A landscape with many valleys, sampled at points; each row gives a point and its height.
A ball rolls from a point to whichever of its 2 nearest points has the largest drop for the distance, and stops where none of them is lower. Distance is the straight distance between rows; heights are no part of it.
Z103: [106 147  81 175 126 116 144 126 149 134 143 102 113 131 112 128  75  95
  55 119 174  59 130 122]  h=1.41
Z661: [155 110 127  84 122 118  94 116 165 165 119 158 116 103 148 162 136 102
 177 122 137 112 166 147]  h=6.47
Z655: [137 131 113 176 109 109 133 123 153 172 148 142 127 143  72 156  35 137
 166 144 122  72 156 133]  h=0.47
Z693: [ 99 133 138 150 161 162 133 106  78 124  97  96 136 181 164  74 170 163
 107 111 191 183 120 144]  h=1.20
Z264: [ 90 115 149 151 158 144 167 125 134  92 100 118 151 133 140  83 165 110
  86  87 154 146 120 105]  h=1.49
Z737: [ 83 132 157 177 177 140 126  93 119  85 108 137 135 169 167  76 138 106
  87  80 172 155 133 107]  h=1.93
Z692: [129  89 109 113 119 121  96 124  84 161 135  78  98 160 125 124 152 180
 141 147 217 145 154 164]  h=4.80
Z280: [132 111 148 118 132 102  52 131 152 157 128 193 137 111 103 158 138  93
 173 140  83 128 134 102]  h=6.29
Z40: [156 163  97  95 133 150 165 117 114 139 138  98  66 142 175 142 136 134
  75 121 148 118 116 142]  h=3.95
Z869: [ 88  87 123 127 100 150 180 128 164 105 148  83 166  95 103 115 148 163
 126 149 158 161 169 120]  h=2.58
Z382: [ 59 135 127 207 149 131 112  91 119 109 134 134 116 119 130 113 140 101
 125  95 125  93  96  90]  h=0.87
Z993: [119 132 145 139 142  85 103 103 212 143 132 168 158 106 129 134  75  82
 106 128  72  84 178 102]  h=5.26
Z432: [141 139 127 131 141 150 161 166 128 116  98 184 149 141 117 129 118  84
  98 110 174 125 111 132]  h=0.93
Z381: [192 161 140  85 114 112  79 156  88 154 118 167 100 169 152 132 116 111
  99 124  92 117 110 141]  h=4.03
Z174: [ 80 137  85 182 127 133 154 133 116 110 139  91 107 150  95  96 116 116
  44 118 188 112 123 130]  h=1.16
Z464: [142 125 149  90 200 104 150 135 153 165 121 168 113 108 126 179 149 100
 153 142  70 118 103  95]  h=5.10
Z916: [128 138 159 134 112 130  97 138  86 127 112 143 144 152 107 122 128 138
 156 143 124 149  96 130]  h=5.60
Z686: [104 150 111 153 107 118  98  85 149  89 164  64 103 119 177  89 150 108
  83 104 116 114 141 106]  h=4.70
Z412: [103 131 128 152 137  94  95  96 194 124 162 120 131 127 146 123  97 107
 117 105 115 106 186 107]  h=5.04
Z212: [120 111 131 139 138 116 132 101 183 132 128 152 162 144 155 108  58 142
 169 123  61 153 212 145]  h=6.36
Z615: [123 122 104 105  89 125 193 142 170 140 169  88 130 131 119 118 134 146
  71 160  84 128 137 126]  h=4.02
Z476: [171 124 139  46 143 113 110 141  79 154  96 144 117 127 157 147 193 139
 140 131 114 151 139 173]  h=4.74
Z10: [184 161 111 104  65 116 124 151 164 149 150 139 126 132 125 139  59 117
  74 131 114  94 142 132]  h=3.05
Z436: [115 125 151 131 150 146 134 162 115  94  88 163 166 134 118  98 145  96
  64  91 182 168 116 123]  h=0.92
Z664: [ 48 101 124 174 164 111 126 107 119 124 150 121 124 101  83 157 144 130
 163 150 117 115  75  59]  h=1.72
Z342: [112 123 153 152 162 123  96 107 103 112 107 157 128 109 143 128 148 142
 229 122  93 135 123 117]  h=5.71
Z414: [131 149  91 107 128 128 177 111 214 158 154 130 104  95 167 168 115  97
  73 121 114  60 150 110]  h=7.05
Z353: [125 140 126  97 141 145 145 147  88 103 130 119 144 118 161 111 210 124
  96 119 125 173  68 117]  h=1.99
Z642: [124 155 112 132 118 135 195 152  93  96 123 100 139 140 108  85 137 127
  37 125 119 151  65 123]  h=1.22
Z136: [102  86 118 133 126 121  98 152  59 145 107 110 126 157  90 116 155 173
 134 146 212 159 121 138]  h=5.00
Z809: [115 150 135 191 134 111 141 123 132 113 140 155 123 165  96 104  44 125
 124 141  71 127 122 109]  h=2.10
Z531: [103 144 104 194 112 108 149 116 157 142 159 122 107 154  96 130  34 125
 113 130 145  59 146 123]  h=1.03
Z417: [104 149 121 168 141  98 111  65 189  82 153  78 136 116 178  96 115  99
  87 100 118  92 181  84]  h=4.86
Z216: [176 152 126  74  89 162 201 152 140 141 145 102 113 103 150 116 144 153
 136 141 111 152 109 162]  h=3.59
Z488: [130 104 105 113  93 145 123 123 165 114 140 110 141 141 159 126 104 135
 108 132 199 128 205 168]  h=3.53
Z742: [136 133 133  72 115 153  87 136  88 115 138 107 140  96 162 118 231 119
 138 106 144 171  89 151]  h=2.47
Z948: [123 118 154 163 108 145  77 151  53 133  96 141 150 155  89 103 133 170
 163 133 191 162  91 142]  h=5.28
Z798: [ 92  95 117 144 106  92 106 127 100 161 161  85 131 129  56 146 121 183
 152 201 101 124 118  98]  h=2.31
Z132: [135 165 133 108 128 156 161 147 110 101 123 118 150 132 148 100 153 100
  59 108 133 139  68 131]  h=1.60
Z301: [110 123  81 110 105 141 145  95 151 121 160  87 119 124 165 128 151 140
 107 132 179 127 155 145]  h=3.72
Z472: [154 170 108 147 115 128 148 153 132 129  94 179 131 151 120 134  52  93
  85 116 116  83 101 145]  h=2.11
Z41: [148  90 143  61 187 113 100 133  81 149 109 132 107 128 152 142 231 137
 148 131 134 155 136 125]  h=5.02
Z482: [129 176  92 114 118 138 118 113  88 144 143  77  72 145 175 123 164 135
  88 115 178  97  99 142]  h=4.11
Z901: [103 131 153 153 120 114 100 143 164 105 118 169 165 151  97 129 106  76
  83 117  84 136 125  91]  h=2.97
Z303: [ 92 181 122 130 131 133 105  83 116  96 158  66 110 108 192 110 198 102
 104  86 132 121  94 104]  h=4.52
Z939: [113 112 149 110  96 154 157 113 145  77 136  90 161 124 138  78 134 168
 116 144 116 183 192 135]  h=2.90
Z874: [110  83 121 120 168 130 183 125 145 133 129 120 124  95 109 167 156 161
 203 135 129 121 133 124]  h=2.01
Z639: [ 76 105 108 154  87 103 126 138 155 105 188  82 136  90  75 130 126 135
 111 165  82 146 106  93]  h=3.11
Z949: [147 135 139 144  62 159 103 122 106  87 123  93 145 133 140  78 102 157
 142 125 152 163 166 164]  h=3.58
Z849: [141 131 156 139 203 112 106 122  86 154  98 164  98 138 135 149 130 137
 218 126  91 121  95 130]  h=5.45
Z445: [107 149 106 151  51 127 127 122 151 124 179  65 119  83  81 126 129 140
 112 148 111 105 101 115]  h=3.04
Z46: [133  94 122 143 108 154  86 102 123 100 117 120 138 122 155 122 137 141
 183 106 215 153 175 169]  h=4.24
Z985: [117  94 127 115  95 131  93 106 171 130 143 139 149  81 124 141 143 115
 177 113 109 134 173 129]  h=6.26
Z748: [ 84 111 120 166 125  93 117 122 110 150 160  84  95  99  69 160 126 152
 161 169 125  99  93  82]  h=2.02
Z704: [ 97 112 165 136  96 129  92 133 134 103 120 161 165 109  78 142 141  83
 117 138 107 152  99  85]  h=2.78
Z912: [119 161 103 172  60 140  91 145  86 109 143  91 111 139  99 107 105 139
 116 125 167 115  70 145]  h=2.42
Z970: [153 141 140 138 162 127 154  95 174 145 137 148 138 140 190 124  71 134
 176 136  55 109 180 140]  h=6.52
Z396: [147 145 130 140 162 123 126 104 161 154 101 176 113 144 159 143 104  78
 142  99 117  88 149 124]  h=6.85
Z587: [174 112 127 123  53 163  83 123 120 118 128 119 135 124 145 102 106 146
 167 124 201 161 166 184]  h=3.91
Z897: [167 136 152 147 122 180 165 174 135  95  76 178 163 147 121 107  82 102
 118  94 155 140 122 161]  h=1.58
Z364: [158 138 128 114 128 135 101 122 140 118 124 160 144 117 142 143 112 102
 148  95 123 116 127 148]  h=6.68
Z6: [134 111 106 101 162 157 182 130 130 136 113 110 115 130 176 139 166 168
 154 128 171 150 151 163]  h=1.51
Z656: [168 136 118  90  76 135 149 157 163 123 142 144 145 148  97 113  89 130
  63 143 108 127 146 144]  h=3.40
Z918: [184 121 130  49  87 135 118 151 110 140 132 129 122  83 138 154 181 129
 164 142  89 144 138 159]  h=4.43
Z202: [137 119 116 115 126 141 216 121 172 109 156 116 139 127 153 117 102 152
  90 146  87 146 180 136]  h=4.13
Z345: [ 93 139 135 163 146 155 147 121  79 122 116 109 127 161 127  88 134 160
 102 122 165 136  84 141]  h=1.67
Z335: [191 116 140  91 113 162 200 171 134 129 139 145 136 106 123 137 123 179
 190 128 107 147 117 167]  h=3.28
Z854: [135 154 126 160 138 125 135 135 125 103 113 148 134 159 114 108  66 129
 104 127 126 108 122 137]  h=1.62
Z931: [202 124 140  72 146 114 102 172 112 170  78 188 121 129 110 181 130 115
 152 117 111 111 116 147]  h=4.65
Z181: [106 150 145 160 130  85 107 128 143 128 143 158 145 163  90 122  74 106
  99 168  45 134 129  97]  h=2.49
Z153: [150 134 164 106 170 133  90 121 105 104  84 167 143 174 194 104 141 102
 115  97 113 172 170 152]  h=3.10
Z768: [119 107 125 139 175 167 185 121  91 130 116 102 126 124 152 113 166 161
 184 106 183 149  99 149]  h=1.13
Z199: [ 80 116 148 146 146 114  64 114 111 118 112 172 107 113 126 147 187  99
 141 105 143 117  95  86]  h=1.94
Z670: [144 113 136  76 205 112  96 131  88 154 100 127  85  80 157 171 207 127
 196 109 150 117 116 126]  h=5.29
Z844: [137 109 124 135 135 104 140 139 150 174 135 150 117 109  75 174  70 158
 202 158 100  84 124 134]  h=1.12
Z75: [129  81 116 134 166 120 126 116 148 161 118 152 117  89 104 180 128 154
 212 144 126 100 157 113]  h=1.65
Z755: [129 129 133 150 153 179 138 107  61 106 101 102 114 146 168  92 147 170
 170 113 195 157 119 173]  h=0.62
Z186: [166 116 143 132 114 183 134 139 120 109 100 165 150 140 134 116  82 131
 180 112 155 147 149 184]  h=2.34
Z222: [112 124 172 145 189 131  96 106 100 109  97 139 132 193 168  81 134 132
 114  98 131 167 155 135]  h=2.52
Z138: [125  92 138 140 105 142 120 113 150 105 137  96 156 144 145  88 105 166
 141 143 145 163 205 157]  h=3.21
Z885: [112 119 135 112 115  92 105 135 145 162 166  95 122 130  81 154 112 149
 123 192  55 127 131  92]  h=2.61
Z816: [182 152  98  80 129 137 193 147 139 156 146  91  94 116 160 161 127 158
 111 140 104 111 120 143]  h=3.78
Z427: [121 165  88 143  50 135 130 117 120 125 167  79 102 104  95 119 132 132
  79 144 166  91  68 120]  h=2.77
Z215: [131  79 131 100 109 148 103 106  99 120 123 101 125 133 141 110 186 161
 150 127 213 166 160 167]  h=4.55
Z539: [185 171 114 114  81 127 123 144 147 151 123 180 121 138 122 161  61  79
  85 117  84  67 109 123]  h=2.62
Z960: [179 128 117  67  88 123 126 169  97 152 144 106 109 108 119 175 178 157
 121 161 123 135 105 152]  h=4.18
Z462: [151 113 144  99 127 101  71 152 121 152 113 190 129  80 104 184 172  82
 168 124 109 128  90 101]  h=6.48
Z556: [110  75 118 127 133 132 207 145 150 137 135 122 160 113  79 136 136 153
 153 140 154 154 140 128]  h=2.33
Z13: [169 121 137  74 196 101 138 161 128 178  85 174 123 136 127 181 136 116
 171 131  90  99 142 133]  h=4.91
Z293: [138  98 152 113 158 118  93 161  99 127  98 164 135  87  82 164 163 123
 207 126 124 148  70 115]  h=6.67
Z516: [123 120 171 132 159 121 127 122 129 120 108 153 169 170 151 110  89 146
 153 128  79 163 174 138]  h=6.15
Z552: [ 74 113 140 141 148 113  97 118 115 119 114 182 135 109  87 171 158  74
 122 136 123 148  77  63]  h=2.37
Z594: [158 110 126 104 130 141 197 142 145 135 131 118 156 155 144 104  98 174
 114 145 116 163 189 173]  h=3.96
Z384: [116 124 101 126 111 115 153 106 194 163 173  97  89  89 139 159 133 113
  91 148 139  63 147 113]  h=7.11
Z574: [ 70 113 137 163 152 112  78 105 142 112 120 133 125 131 136 121 150  70
 116  94 148 107 133  78]  h=1.39
Z982: [111 129  95 118  99 119 163 115 160 121 186  46 123 119 141  97 137 134
  67 146 138 122 156 120]  h=3.87
Z430: [145 131 128 104  93 139 159 156 129 106 128 114 154 165 115  88  92 150
  65 155 124 170 158 155]  h=3.70
Z675: [135 148 104 122 175 118 129  99 191 153 129 157 118 117 172 156  93  82
  99 102 132  59 180 114]  h=6.96
Z496: [ 91 142 110 191 130 123 183 145  97  86 114 103 138 135  95  79 106 115
  34 127 144 134  95 104]  h=0.86
Z546: [157 131 163 124 133 134 115 140 100 106 114 167 166 149 119 107 107 137
 162 143  70 178 137 148]  h=5.90
Z235: [131 163 111 121  99 131 107 119 106 126 144  83  99 110 159 130 184 105
 128 120 149 105  82 136]  h=4.29
Z394: [103 164 125 196 100 151 114 110  79 107 134  74 126 141 121  80 100 156
 115 126 163 130  89 123]  h=2.08
Z896: [179 152 152  84 143 113  74 136 128 129 104 179 132 178 187 120 119  93
  92 101 115 122 161 145]  h=3.61
Z585: [ 57 134 114 207 162 124 142 105 113 125 129 136 108 117  98 159 125 115
 159 110 143  80  52  80]  h=1.35
Z407: [173 115 132 142 105 153 178 177 106 120  96 152 153 122  87 123  92 172
 179 127 141 156 132 171]  h=2.89
Z774: [ 67 103 126 138 107  84 120 126 150 128 149 127 144 122  82 143 122 120
 103 179  87 141 123  66]  h=2.88
Z444: [125 142 147 138 208  98 129 131 114 151 104 168  99 124 119 174 142 107
 181 125  66 104  78  81]  h=5.24
Z398: [190 171 137  78 148 115 124 161 110 165 102 153  89 141 111 168 136 120
 116 140  94 122  74 127]  h=4.34
Z160: [171 154 121  77  98 102 142 148 122 170 165  72  97 100 120 167 155 170
 110 164  96  97 105 138]  h=3.98
Z340: [ 95 106 157 125 142 117  67  93 159 122 113 160 149  95 128 126 148 108
 206 116  80 147 156 102]  h=6.01

Call two points neighbours if one is among the 2 nearest of the other. Go from one point of each pair to the other, from neighbour to neighbour, staying as low as possible. Name the highest point that can't be avoided.
Z755 / Z854 | Z639
Z436 / Z382 | Z235
Z496 / Z854 | Z301
Z854 / Z382 | Z901
Z655 / Z496 | Z103

For each start below, name the point where the ball stops.
Z462 | Z436
Z445 | Z755
Z414 | Z436
Z692 | Z655
Z412 | Z436
Z476 | Z436
Z202 | Z854
Z639 | Z382
Z982 | Z655
